Points on a hilly landscape, in no order, each with its height.
A climber steps from a point to whichever of its 2 nearest points has the largest rise for the distance, and stops where none of them is higher. Distance is the straight distance between rows; heights are no part of it.
leda: [-15 -16 -16   1  -5  11 -21   5   7 -15  -2 -17  -2  -1 -22  -5  -5  19
   1 -11  -2 -18   0   0 -20   7  -7   5  -2  10 -11   8  -9  -5   3  15
  -9 -10   0  11  21  -8  33  -4 -14]  (h 41.2)
Siga: [  5  11 -14  16  -4 -21  16 -11 -21   3   7  10   7   9  17  -1   2 -18
  -3   7  13 -17   2 -16   3 -13   5  -1   4  -4  -3 -30 -13  -8   4  -1
  11  11  19  -6   0   9   6  -5  14]  (h 61.7)
Tuf: [ 18  23  -2  11   0   4  -3   9 -13  -8  16  10   7  15  11   0  21  12
  -4  -8  14  -9 -11  -4  -7 -10  17 -13 -17 -10  19 -28  11  -6  24  -2
   5  -1  -5  -2  -7  16 -10 -17   3]  (h 48.1)
bel: [ 10   7   1   5   2  -3   0 -18  13   4  -3  -8  12 -13  25   4   1  -9
  11   6  -1   3   4   1   0  -5  -8   7  -1   2   9  -6  -4 -12  -4  10
 -19  -4  22  -9 -11   7   3  12   1]  (h 17.0)
Burad: [-13  11  16   4  -5  14   6   9 -10   0   7 -11  -1  15   1  -1  -6  23
 -17 -19  -3   4  -1   3 -14  -7  14 -18  10  -3  -6   2  24  20   4 -16
   7  -5 -17 -14  -5 -19   5  -7   3]  (h 9.5)
bibe: [  8 -11   6 -12   4  20   0   2  21 -11  -8  -5   9 -18 -22   0  -2   2
  11   0  -6  -4  -6  11  -1   6  -7   3   6  15  -3  20 -10  -8 -17   8
 -16 -17  12  -6   6  -6  10   0 -11]  (h 50.0)
Guvof: [ 14  13  -9  -6  -8  -3 -13   7  -1 -10  15  10  16  -1  33   5  21  -5
 -10 -14 -25  -2 -12 -11  -4  -8   6  16   9  -3  -3 -31  10   5  11  15
   2   5  18   1 -11  17   8 -12  14]  (h 50.6)
gafu: [ 18  25 -11  14  -7 -11 -16 -15   7  -6   5   8  13  -4  26   4  -3 -17
 -12  -4 -26  12  -3  -4 -12  -8 -14   7   0  -2   7 -16  -7 -15  -3  21
  -7   9  15  12 -13   9  -1  -5  -3]  (h 5.8)
febok: [-26  -4   4 -19 -17   4  16   4   4  16  -3  11  -4   6 -17  -5 -22 -11
  12   3  -7   1  13  -5   2  13  -5 -14  13 -18 -10  26  12  28  -9  -8
   5   5  -9  -8 -10  -8  -5   8   0]  (h 0.8)
lop: [-15  -8  -8  -9   3  -6   1  17  10   4   4  -6  -4   1 -25 -11  -4  -7
  29   7   3  -3  -2  -2  12  21  29   8   7   7  -7  12  -1   3  -2 -10
   7  -4  -9  -8   2   0  11   3  -2]  (h 49.3)
Mir: [ 10  21   4  16 -11  -5 -22 -10   5  -8   7  11  20   1  13   1 -10   3
 -13 -15 -20  21 -13   0 -15  -8 -21   2   3  14   7  -3   6 -12   1  21
 -11   6   8   6  -1  -7   3   1   1]  (h 6.9)
biged: [  4  24   4  15 -11  -4 -15 -11   0   8   5 -12  -5   6  21  -7  -2   5
  -3   0 -19  11  -6   6 -21   3 -10  -4 -11   3   2   2  17   5   8  26
  -8   2  -4  -9  -3  -3  16 -10   8]  (h 26.0)
tor: [ -9 -25  -9  -3  12 -20  20   7 -16   8   6  18  -6  10 -10   4  -4  -5
 -13   5  18  12  14   5  13  -2  21  -3  14  -8   3  -7  -6   3   5 -19
  24  20   4   1   2  -3 -31   1  12]  (h 47.9)
tasas: [ 13  16  -7  -1 -10  -3 -23   2   2 -11  15   4   6  14  21  -2  26  -2
  -5  -6  -5  -1 -12  -2 -14  -4   2   5   4   0  -2 -25  13  -5   6  18
   0  -3   5   5  -4  22  12 -21  19]  (h 54.2)
betip: [ -4 -15  -7 -22   3  -4   2  18  11   0   6 -14   1 -14 -15  -7   2  -8
  19  -1   5  -8  -9  -1   6   1  22  14  -5  28 -15   6  -1   8  13   0
   2  -2 -10   2  -4   4   2   2  -5]  (h 38.7)
Zuba: [ -8  17  -2  22  -3  -3  -5 -10  -5  14   4  -4  -4  12   3  -9   4   9
 -12   9  12   2  -5  -1   1   4   6  -6 -10  -2   5  -7   5  -4  -6   2
   0 -13 -23  -5  11  11  17   0   5]  (h 19.2)
Mor: [ -7 -14  -6  -8  -2 -10   8   6 -23   7  -1   9  -1   7   1   3  -2   4
  -7   3  12   3  10  -5  11 -15  14  -5  16   0   0  -9   0   5   5 -14
  18  20  -5   5  10 -16 -20  11  16]  (h 54.6)
mosan: [-13  -5   3  18  -3   4 -10  -2   1   7  -6 -12 -15   7 -18  -6  -8   7
   8   2  12  -5  -1  14 -12  24  -9  -5 -16 -10  -1  15  -9 -10  -3  18
  -9  -8  -2  12  32  -4  22  -3 -10]  (h 61.0)
nupen: [ -2  -3  -9   7   4  18 -18  11   4 -23   3 -15  -6  -5 -11  -2   8  18
   0  -7 -11 -20  -2   1 -22   2  -9  -3 -18   7  -9  -5 -14  -5   4  14
  -8  -9   0   8  20   8  21 -16 -19]  (h 45.0)
sovaf: [  4 -16 -14  -9  13  -4   2  20   3  -5 -16   3   2 -17   8   4   1   1
   4  14   6 -13  12  -7  18  -6  -3   2  -2   2  -1  -2  -4  -5  -3 -10
  14   9  13  -1 -18  12  -2  -3 -12]  (h 41.8)
bobe: [ -1  -9  -4  -3  -6  16   2  14  12  -3  -5  -3   0  -5 -37  -5  -2   8
  16 -10   0 -17  -2   8 -11  10  -6   8  21   9 -16  19   1   1  -6  -6
  -9 -13  -1 -10   8  -7   7 -12 -12]  (h 42.9)
kov: [ -7  16  -9  12  -1 -25  11  -6 -16   3   5   9  10   5   8  -1  -2   1
 -10   6  15  -4   2 -11   3  -5  15  -1  11 -10  -1 -13  -5  -2  -2  -3
   6  12  -5  -3  10   2   8  10  19]  (h 67.6)
Rof: [ 14   4 -14  11  -5  -1 -21  -7   3 -20  13   3   6   4  10  -2  29  -3
   0   8   9  -5 -17   0   2  -1   4   7  -2   0   9 -21   8 -21   7  16
   1  -6   7   7  -1  20  16 -18   3]  (h 58.2)
nalas: [ -2 -16   5 -24   7 -15  13  -6   2  13 -13  13 -17  -5   7   2 -14 -12
   9   7  -3  10  21   2  22  -8  -7  -3   6  -8   6  11 -12   2  -8 -11
  -1  11   9   5 -10   3 -16  10   0]  (h 29.9)
nog: [ -4  -8  -1 -28   6   0  11  14  17   5 -11   2   8 -14  -3   9   6  -6
   5 -12  -4 -16  10  -8   3   3   8  -1  25 -12  -4  20   0  18  -8 -14
   2   3   5 -16 -22  -2  -5  11  -7]  (h 28.6)
vepe: [  6   4  -9   5  -7   4  -7  12  -6 -23  -8   4  16  -8  -2   7  11   6
  -5  -8   0   3   5   2  -1   5   1   8  18  -3  -5  -3  -1   0  -2  -7
  -6   0   1  -7   2   1   4  -1   2]  (h 13.1)
dem: [ 16  15  -5  13  -8  -4 -18 -16   9  -2  16   8  16  -3  33   3   7 -14
  -4  -6 -24   3   2 -16 -10 -22  -5   6   2  -1  13 -30  -8  -7   4  11
  -5  -1  24  -5 -21  10  -7  -5  -7]  (h 4.6)
peniz: [  8   0  -7  10   4   3   8  -9  -6 -15   0   6   2  -2  14  11   9  -3
  -2  -2  -7   8  13  -5  -1 -15  -7   6   7   5  12 -15  -8  -2   8 -10
   3   4   8  -2  -7  -9 -28   4   2]  (h 9.2)
Buza: [ -9 -10 -16   6  -1   3  -5   8   5   8  -6  -4  -9   3  -1 -13   3   9
  15   4  14 -13  11  -4 -12  13  -3  -1   2  -6  -6  -2   7  -4   6   4
  -2   3   4  -5   1   4  16  -3  -2]  (h 41.6)
vorak: [-19   6   0   8  -9 -21 -12  -5  -6   6 -10   9   5   5 -10  -2 -17  13
 -12   1  10  12  -6   5  18  -1  -8  -3   4 -14  -7  23  -1  -7 -14  -3
   3  -5 -14  12  24  -3  19  11   5]  (h 37.0)
kiv: [  9   4  18   0  -1   6  -9 -27  13   5  -7  -3   6 -19  32  16  -2 -17
 -13   5 -24   9  -1   3  -7 -15 -13   0 -11   6  15 -15  -5  -2  -7   9
  -6   0  16   4 -17   2 -23   6 -21]  (h 16.8)
Gove: [ -1   1  18 -11   0   7   5   0  13  -4  -1  -8   3 -11 -25  -4  -9  -3
  14  -2  -4  14  -9   6  11  16 -10  12   0  14  -9  23  -4  -4 -12   6
 -12  -8  -8   1  17  -6   6   6 -10]  (h 55.0)
Bagum: [ 11  22  27  18  -9  -2 -13 -21   2  13  -6  -1   1   3   9  -1 -10 -19
 -12   4 -17  22 -19  -3  -3   0 -12  -3  -8   3  12  -8  -3 -12 -11  19
   1   2  -9  28   9 -16  -5   4   6]  (h 56.6)
kefe: [-13   4  11  -8 -12   8   4  11 -13   8  -4  -3  -6  12 -11  -4 -12   3
  -4  -4  -3   9  11  -2  -5   3  -6 -19  15  -5  -6  19  18  26  -3  -9
   6   1 -12  -6   0 -19  -2   1   6]  (h 4.4)
gan: [ 11  -7  18 -22   2  19  11 -10   3  -3  19  -4 -11  -4   6  10   3  -6
  -1  -3  -5   7 -10  -1 -11 -10  -8   3 -25  23   6  -5   3   2  16   2
  -8 -12  -2   2 -16  -3 -30   0  -7]  (h 22.2)
sel: [ -5  -3  11  -2  -3  18   7  16   0   7  -1   4  -4  10 -19  -3  10  13
  -3  -6   7   0   4   9  -4  -5   5  -3   4   8  -8   4   9   0   5 -13
  -3  -7 -17  -7   1  -5  -8  -3  -2]  (h 21.5)
Suten: [-13  10   4  -2 -11 -11  -9  -4 -12   1  -5   5  -1   2  -2   1 -14   1
 -14   8  -2  10  -5  -4   5   2  -2   3   4   2  -7   8   2   5  -7  -4
   8   0 -16   9   8  -9   4  12   9]  (h 35.4)
zukob: [ -2  17   0   0 -10  -4  -5  15  -7 -13   5  -2  17  -1  13   6  15   7
 -12 -17  -5   9   0   1  -5   3   7   2  13  -8  -7  -3   9  10   3  -3
  -5   2 -10  -8   3   2  17  -1  14]  (h 11.8)
mog: [  5   5  16   8  -6  -4   1 -24  -7   0  -6   7  -8   6  11   1 -10  -9
  -3   6 -11  20  -4  -7   5  -8 -11   0  -2  11  10  -6  -2  -8  -4   7
  -1   0   1  11   5 -21 -18   7  10]  (h 63.0)
kan: [  0  24  -1  16 -15 -17 -31  -5  -6  -3   7  -1  13  13  10  -3 -15  12
 -26 -17 -15  14 -17   9 -15 -15 -12   1  10   0  -2   2  11  -2  -1   8
  -1  -1  -6   7   1 -13  20   1   9]  (h 7.9)
Tobat: [  5   3  -1   9   2  16  -5   5   2 -13 -12   2  -2   4   1   0  11   3
 -11  12  -4   1  -2   2   5  -4 -15   1 -17  12   1 -11  -9 -15  -6  -1
   5   1  -7  15   4   8 -12  -8  -8]  (h 41.9)
savef: [ 15   7  15   1  -4  17  -3 -13  12  -2  -2  -3   2 -17  11   3   6  -9
  -1   4 -17   5  -9   2  -6  -6 -14   1 -31  18  13 -16  -7 -12   6  16
  -6  -3   8   4 -18  16 -14  -3 -19]  (h 22.7)
zag: [  1 -13  14 -23   4   3   2   3  13   6  -9  -1  -8 -12 -33  -3 -17  -3
  28  -1  -8   9  -4   6  22  15   2   4   1   5 -10  36  -7  -3 -23   1
  -8  -7   4   7   9   4  -4   2  -7]  (h 60.4)
zite: [ -4   9   4   8  -4 -11  11 -18  -2  15  -4   3   7  -2  12   2 -13 -13
  15   3  -2   7   8  -1   0  -5 -16   2  -1 -17   7  11  -6  -7  -8   7
 -19   7  23  -4   7  -5   3  17   8]  (h 19.5)
Merod: [-14   7  -7   9  -9 -24 -25  -2   4  -6  -7  -1  10   9  -8   4 -11   8
 -16 -12   8   3 -14  11   0   4  -9  11   5  -7  -5  15   4 -19  -5  11
  -7  -6  -5  24  16  -8  27   9   1]  (h 37.8)
dudud: [  8   5  -2  11   4   9   2   1  -9  -6  12   2  -4   9  -5  -6  16   1
   9   6  23  -9 -10   3  -5  -2   4 -13 -24   2  15 -16   6 -10  19  -4
  -6  -9  -1  -5 -13  11  -7  -7  -5]  (h 39.8)
Pufe: [  1 -31  -8 -24  25  -9   8  10  10   4 -13   4  -2  -8  -1  -1  -7 -13
   1   6   9 -15  20  11  24  -9   0 -10   7  -6   3   1 -11  10  -8 -23
  19   9  17   0 -30  14 -16  -3 -11]  (h 25.6)
kame: [ -3  18  10   6 -13  -8 -27  -2 -11 -12  14 -11   5   4  19   4  -9  12
 -25 -19 -19   7 -19   1  -9  -6  -1  -1  14  -1  -3  -2  12  17   3  -4
   5  -6 -12  -1  -5 -22  14   5   3]  (h 8.8)
batib: [  0  -7 -11  -5  -4  15 -10   9   9   3  -1  -9  -4   8   3  -9   9   4
  17 -14   2 -12   1  -4 -21   5  -4   2  -2   5  -4  -8  22   1  12  18
 -17  -2   5 -16  -3   7  17   0   4]  (h 34.7)
mego: [  9  -7 -25  11   4   3 -13  11  -3 -22   0   3   5  -8  -5  -4  24   3
   5  11  10 -19 -10  -1  11   4  10   6  -8   2  -4 -17   6  -9   9   1
  11  -2   9  -1   6  12  21 -16   0]  (h 66.2)
kun: [-13  -3 -12  13  -3   1  -3  17  -7 -10  -7   4   8   5 -16  -2  11  24
 -15   4  17  -8   8   4  -4   2  12  -8  16  -9 -10  -9   1  -4  -5  -7
   6  11  -6 -11  13   1   8  -1   4]  (h 15.1)
Tadut: [-12 -13   6   9   5  18   3   5   0   3   0 -17 -16   8 -32  -9   0  14
   6   7  13 -15   5   9  -8  12  -9  -7 -10  -3  -5   5 -14  -8  -5   2
  -6 -14  -7   2  30   1  10 -11 -19]  (h 56.1)
Dav: [  8  -6   2 -18  10  15  -2   1  20  -7  -1 -10  11 -27   8   7   7  -5
   5  -7  -7  -6   5   4  -3  -2   6  14   3  12   1  12  -8   8  -7  -7
 -17  -8   5 -19 -20  10   2   6 -12]  (h 30.1)
Zipi: [ 10  22   2  20  -4   5  -4 -11  -9   9   9  -9  -9   9  15 -13   1   1
  -5   6  -8   3  -9   3 -15   6   3  -2 -14  -2   9  -8  13  13  12  11
   6  -3 -13  -7  -7   2  12  -5   9]  (h 22.5)
kod: [ -4   3   9  -8  -6  20   0  24  -8   0   3  -7   2  15  -5   5   7  27
 -15 -17   0   0  -7   3 -13  -9  18 -24   3   0 -11  -3  19   6  17 -18
   5  -4 -20  -9   3  -5  -7  -3   3]  (h 15.2)
Mizib: [-11   4  11   6   0 -15  18 -18 -19   7   7   6 -14   1   4  -6 -18  -1
  -5   8  -3   6  20  -2  -1   0 -10 -13   6 -18   1  14  -2  17  -7  -1
   4  17  -7  -8   1 -17  -4   4   9]  (h 62.8)
gadan: [ 11  10 -17  20  -1 -10  -6   1 -15   0   4  14  10  15  16   4  15  -2
  -8  -3  17  -3  -1 -12  -1 -12  11 -11   2  -7   8 -38   5 -10  19  -3
  17  10   4  -4   0  10   5  -7  11]  (h 55.3)
zab: [-18  -7  -2   5   0   5   1   9   2   0  -5  12   2   5 -34  -9  -8  16
 -13   8  11  -2   8  10   0   9   0  -9  20 -19 -10  16  -6  -1 -19  -8
   9   2 -15 -11  15   5   7  -3  -4]  (h 17.5)
votir: [  5  17   9  21  -1 -12   1 -14  -3  -5   0   3  10  13   3   7   1   2
   1  -8   4  22   0  -2  10   5  -6   8   1  -9  12   0  -7 -19 -12   8
 -14  -9   3   3  21  -6   5   7  14]  (h 61.3)
dizor: [  3  -1   8   2  12  12  20  11  -4   4   6  -5  -6   6 -13  -4  13   7
   4   7  16  -5   4  10  -5   3  -5  -8 -20   7   4  -4   6   3  15 -11
   5  -6 -10  -2 -12   7 -16  -7  -3]  (h 29.8)
tisa: [ 12 -15  -3 -17   8   9  16  -6  10 -12   5   4  -3   3   3  19  12  -9
   3  -5  -2   6   9   5   6  -6 -11   8   4  11  10  -6 -11   1   6 -16
   3  -9   6   6 -15  -2 -36  -4  -6]  (h 13.2)
murog: [ -5   4 -12  -4  -7  -2 -17  -6  12   9   3  -9  -3   1  14  -5  -3   2
   6  -5  -9  -1  -3   2 -25   7 -18   9  -3   1  -6   6  17   1   1  24
 -22   1   5  -4  -4   6  31   0   5]  (h 29.7)
toz: [ -6  -2  -2   0   2   4   8  15 -10   6   8  -7   5  10   1   1  18   5
 -11  -7  18  -4 -13  -3   1   1  37 -12  -4  -9   5 -25  18   6  18 -17
  22   1 -16  -3   3   4   3   7   9]  (h 12.6)
Fufub: [ -4 -13  -4   5   5   6  13   5   4   4 -11  13  -7  -6 -17  -6  -5   5
   3  11   6  -5  21   8   4  13  -6  -7  14 -16  -4   9  -9   3 -16  -7
   1   7   7  -7   2   2  -3  -6 -10]  (h 20.7)
Borot: [ -2  -2   8   8   1  -2  15 -16 -16  26   6   6 -19   4   2 -10  -9  -9
   7  14   6  12   8   2   1   0  -3  -7 -10  -5  10   1   5   7   1   4
  10   5  -7   3  -3  -9  -8   7  11]  (h 49.7)
Sak: [ 16   5  16  -8  -5  25   3   1   9 -15   8  -7   3  -9  -5   1  10   4
   3  -1  -8   3 -14   2 -11  -4 -11   2 -26  23  -3  -3  -3 -13   8   9
 -16  -8   2   3  -2  16 -13  -3 -13]  (h 28.0)
dotuk: [ -4 -30  -1 -10  17 -23  31  -9 -14  18   5  24 -11   7   2   5 -14 -13
   5   2  16   4  15   2  14  -2  10  -8   9  -8   7  -1 -11  11   6 -15
  21   8  12  -1 -11  -1 -37  -3   8]  (h 41.3)
Fam: [  2  14  13  19  -6 -10 -12 -11   1  24  -8  -3   3  15   7  -5  -6 -16
  -1   1   2  15 -19  -1   1   7  -9   9 -13  -6   1   8   3 -11 -11  28
  -7  -2  -5  23  20  -6  14   7   6]  (h 58.1)
fonu: [-19 -14  -6   8  -5  17   0  12  -2  18  -3  -8 -18   8 -19 -12  -1  16
   2   0  18 -16  16  -5 -19  11   3  -8 -10  -2 -11  -3   5   1   4   7
   0  -4  -3   1   9   0  12  -7 -13]  (h 48.0)
mer: [ -7  -5   3   0  -7 -12  -9 -10  13  18  -9   3   0  -1  -9  -8  -9 -11
  14  -5   3   8  -4  -6   8   8 -15   8  -7  -8   0  28   4 -10  -8  24
 -15   5   1  18  17  -8  14  15   6]  (h 61.1)
lifad: [ -2  28  -1  20  -6 -24   9 -26 -13   4   6   5   9  19   7   7 -10   0
 -14  -1   7   6  -6  -6  -1 -11   2   7   6 -16   3   4 -19 -16 -12   4
  -7   6   0   8  19  -2  13   8  15]  (h 63.8)
dopo: [  2   6  13   1   2  -2  -5  -7  13  -8  -1 -11  10 -11  -7   2   0  -4
  -1   2  -7   6 -18   6   0  16 -11  12 -18  16  -8  14  -8 -10 -12  19
 -10  -6  -1  14  13   3  15   6 -12]  (h 51.6)
gaz: [ 10 -19   5 -15  21  14  20   9  19  14  -7 -12  -9  -3  -5  -3  11  -5
   5   3   5 -13  15  16   3   3   4  -2  -3   3   1  10   2  10  -3 -14
   0  -1   8 -13 -28   8 -16  -5 -12]  (h 1.5)
zev: [ -2  15   3   6  -4 -20  18 -14 -18   1  12   3  -2   2  23  -4 -16  -9
  -4   7 -13 -11  11 -16  -5   0  -1  -4  10 -11   0   2 -10  11   5   1
  -2  14  12 -10  -4 -13  -1   5  16]  (h 80.5)
pebod: [-13  -3  -1   1  -1 -10  11  -5  -9  20 -12   0 -17  -3  -5  -7  -6  -9
   6  26   6   8   3   7  12  15  -5  -6 -17  -6   3  12  -4   8  -4   6
  15   8 -10   2   5   6  -1   1  -3]  (h 41.4)
zap: [-13   7  -5   3   2  -1   1   6  -7  12   1  -9  -7  11   3   1   5  13
 -10   0  15  -3 -10  -1   1   0  26  -6  -8  -3  -3 -12  14   0   6 -13
   7  -8 -27 -10   8   8  11   2   9]  (h 16.5)
Dud: [  6 -12 -25   9  11   5  -8  15   0 -17 -13   6   8 -13   6   0   8  -2
   1  12   0 -18  -2  -7  12  -9   6   2  -2   3   1 -20  -3  -1  -1   2
  20  11  17   2  -7   9   8 -10 -11]  (h 53.9)
kizu: [  1 -11  -3  -4  10  -2  15  -8   6   3 -13  12  -5  -7  -5   1 -12  -6
  10  23   4   4  23  14  17   8 -13  -3   4 -13   5  15 -16  -3 -20  -5
   0  12  10  -7  -4  10 -14   0  -4]  (h 24.8)
sukir: [-13 -16 -13  13   0  -2  -4 -11   2  21 -13   1 -14  -1 -14 -15  -6  -3
  24   0  13   3   1   1   6  15  -3  10 -16 -16   2  17   4 -11 -10  17
 -11   1   6   8  23   5  21   4   1]  (h 65.1)
netes: [  7  -8   0 -22  16   6   9  12   7 -10  -5   0   9 -20  11  20  14  -8
  -1 -19  -9  -4  12  -4  -1  -2   7  13  15   1   2   7   0  15   1 -18
  -2  -3   8 -15 -21  -1 -21   4  -5]  (h 39.4)
denuv: [  7   3   3  10   3  -6   5  -1 -15  -9  11  -1   0   4  21   5   9  -3
 -11  -6  -7   4   0 -10  -1  -8  11   0   6  -2   6 -20   8  10  15  -7
   9   4  -5  -8  -2 -11 -13   2  11]  (h 6.3)
fube: [ -6  -8 -13   9  -7  -1 -22   3   6 -13 -10  -3   2   4 -19   7  -7  18
 -11 -10   1  -1  -5   5 -11  10 -18   7   5  -5  -8  21  -4  -7  -8  14
 -14   0   3   9  10 -13  27  -1  -7]  (h 38.9)
dovo: [  8  -1  15  -1   1  -6   4 -19   5   1 -11   6  -2   1   7  12  -4 -20
   4   9 -10  20   6  -4  24  -5 -14   5 -11   4  14  -1 -13 -13 -17   7
   2   5   9  24   5  -5 -26   7  -2]  (h 55.9)
ramu: [  9  13   7  -5  -4  25   1  15  -8 -18  13   5   2   3   1   8  11  21
  -7 -19 -13   4  -8  -6 -18  -7   4  -6  -5   4   0  -7  13  12  21 -10
  -5  -7 -12  -7  -7  -1 -18 -13   1]  (h 9.4)
peg: [  6  -1  -2   2  -3  23  -7  23  -3 -25   1  -9  -4  -3  -8   2  10  16
  -7   1  -6 -23  -6  -1 -17 -14  -1  -4 -15   6 -15  -7  -9  -7   1  -3
  -1  -4  -1   5   2  23  -6 -20 -19]  (h 36.9)
Boki: [ -2 -17   0 -16   9  11   5  16  25  21  -7  -8  -2  -5 -16  -9  -2  -3
  15   4   3 -28  10   5   0   4   8  -6  22  -5  -5  16   1  13  -8  -8
   2   6   7 -12 -14   2  -2   1 -11]  (h 16.3)
sobeb: [ -5 -14  -2 -14   0  -4  -6   2  14   0  -9   7  -7  -9 -31 -13 -19   3
  33   6  -3   2  -3  -3  26   9  10  -2  15  -7  -2  30 -10  -3 -16   1
   0   0   3   7  15  -3   6   5   1]  (h 66.7)
rufo: [  3  -9  -3 -14  -3   9  18  25   1  -7  -4   4   3  -2   0  15  10  -5
  -5 -17  -1   5  10   1  -5   1  16   2  20   2  -6  -6   6  18  10 -20
  12   4   3  -6  -8 -17 -23  -1   3]  (h 53.1)
Gime: [ 10  -5  -1 -11   3  23   8  22  -4 -24  -1  -3  -4   3 -10   5  14   5
 -11   3  -8 -11  -1   3 -10 -11 -13  -5 -20  14 -14  -4  -3  -4   8  -9
  10   1  -3   8  -3  14 -22 -21 -11]  (h 30.0)
suv: [ -5   3   2  -1  12 -19  20 -21 -24  -3   6  -1  -6   0  26   5 -16  -9
  -5   4 -11 -21   6 -28   0  -8  11  -8  14  -8   0 -17 -11   6   9 -11
   2  15  16  -2  -4 -25 -13  -2  16]  (h 64.9)
pezu: [ -1   8   3  14 -10  -8   1  -5 -15  -1   6   3   5  13  -2   3   2   9
  -2 -13  10  21   0   4   3  -7  13   9  19   0   4  -6   4  -9   0  -5
 -10 -10  -9 -14  16 -11   3  11  18]  (h 58.3)
Dip: [  3 -29   6 -34  19   0   2   0  14  13 -13  -6  -9  -6  -7   4   0  -9
   8   8  12 -12  12  17  19 -15   1  -5  -3  10   5   6  -8   6  -2 -16
   4   5  10   2 -29  10 -12  -2 -10]  (h 13.8)
loz: [-14  -7 -14 -17  -9  -4  -3  18   9   4  -2   8  -1  -8 -22 -14 -11   4
  24   3   2  -9   4  -2  16  15  19   1  20 -13  -9  21  -2  10 -10  -9
   5   8  -5  -4   4   1   5  10   0]  (h 58.0)
nifib: [  9 -15   8 -21   4  16  20  -3   3  -3   9   1 -10   5  -8  12   5  -1
  -1  -3  -4  14   0  14   0  -5  -6  10  -5  21   7   4  -1   5   8 -12
  -7 -15 -10   2 -11 -10 -33  -6   0]  (h 17.4)
bedob: [ -3  -8  -4  -6  15 -12   4  -2   4   6  -3  -4 -10 -16 -10  -9  -3  -7
  22  21  10  -6  -1  -1  16  14   1   3 -15   8   1  10 -11   0  -8   1
   9  -1   2   2  -7  12   7   3 -11]  (h 34.3)
zepim: [ 12   5   2  18   8  -3  -6  -7   9  -7 -15  -3   9  -7  -5   2   2  -3
  -5  19  -8   4  -7   1   9  11 -16   2 -22   5   5   2 -11 -14 -16  15
   6   5   1  22  13   3   4  -2 -13]  (h 47.8)
Bor: [  9 -16  -4 -15  10  -3   0   4   7   1  -4 -10  -3 -16  -9  -3   1  -9
  23   9  10  -8 -11   1  19   2  14   7 -17  27   1   6  -7 -12   6   2
   2  -7   7  12  -6   8   4   5  -6]  (h 31.1)
Lok: [ 14   2   3   3   2  16   0  -2   2 -16  14  -4  -1  -3  -6  -2  12   1
  14   6  13 -15 -14  -4  -7  -6  -3   0 -27  11   7 -15   0 -21  18   7
 -13 -12   7   9  -4  21   2 -10 -14]  (h 33.4)
Vid: [  6   6   2  15   8  -2   5   5 -20   6  16  -2   1   9  22  -5  10   3
 -20  -5   8  -1  -8 -10   0  -8  27 -16   3 -11   5 -24  15  14  21 -15
  21   6  -9 -11   4 -12  -2   5  14]  (h 8.6)
Zuped: [ -6  21   3   8  -7 -10  -4  -3 -18  -6  14  -7   5   3  18   2  -5  -1
 -13 -12 -14  10  -4  -6  -5   6   5   2  17  -6  -4   2  15  27   6  -4
   2  -4 -13  -7   0 -14  21   2  13]  (h 10.3)
moli: [  4  -2  -4 -18   5  -3   2  -3  11  -1   1  -4   9 -16   6   1   0 -11
  14  -4  -3  -1  -1  -4   4  10   3  19  14   5   2   8   5   9  -5  -3
 -17 -13   5 -22 -13   1  10  11   3]  (h 25.4)
siki: [ -9 -10  -7 -14  -5   4  13  28  -4   4  -2   4   8   3 -12   3   3   1
  -5  -3  12   4   8  -2   5  -2  19  -9  23  -2 -11   0   7  17   8 -23
  19  12  -8  -3   1  -9 -10   5   9]  (h 71.3)
Dev: [ -6 -20   4 -24  15 -24  16 -19   0  11  -2  17 -14  -3  14  17 -17 -16
  13   5   2   2  13  -1  20  -4   2   2   3  -8  11   4 -16   1   7 -19
   5   2  13   7  -5  -8 -34   2   7]  (h 34.8)
dibo: [ -8   6  13   1   3  -1  -5 -19 -14   6  -1  -3 -14   9   7   0 -17   7
 -28   9  -6   9  -5   0  16 -10  -1 -12   0  -2  -2  -1   3   7  -9  -9
  19   1 -24   9  10 -18  -7   4   5]  (h 31.0)
kizo: [  2  18  -1  10  -8   4 -16   1   8 -11   1 -10   1  -4  -4  -2   2   9
 -12  -3  -7  -5 -11   1 -12   4 -12   7 -21  12 -12  -1  -8  -7   1  16
  -7 -10  -6  15  11  11  19 -10 -11]  (h 49.0)
dimad: [  7   6   9  -6   1  -3 -10 -21  13   1   0   0  10 -21  30  14  -5  -8
  -3  -5 -19   5   5  -6  -5 -11  -7  10  -3   0   8  -4  -3   2  -6   6
 -17  -2  13  -4 -17   5 -11  16  -6]  (h 14.5)
Ris: [ -8  -2  -1  -7  -3  -5  10   0   3  10  -4   2   0  -5  -1  -7 -10 -13
  23  -2   2   5   6  -3   2   9  -6   7  10  -9  -1  14  10   7  -5  -1
 -16  -2   5 -15  -6  -4   7  17   9]  (h 22.3)

For each start below, name the point where the climber stops.
peg | sobeb
murog | sukir
gafu | siki
Fufub | siki
peniz | dudud
Vid | sukir
kefe | dudud
vorak | sobeb
Gime | sobeb
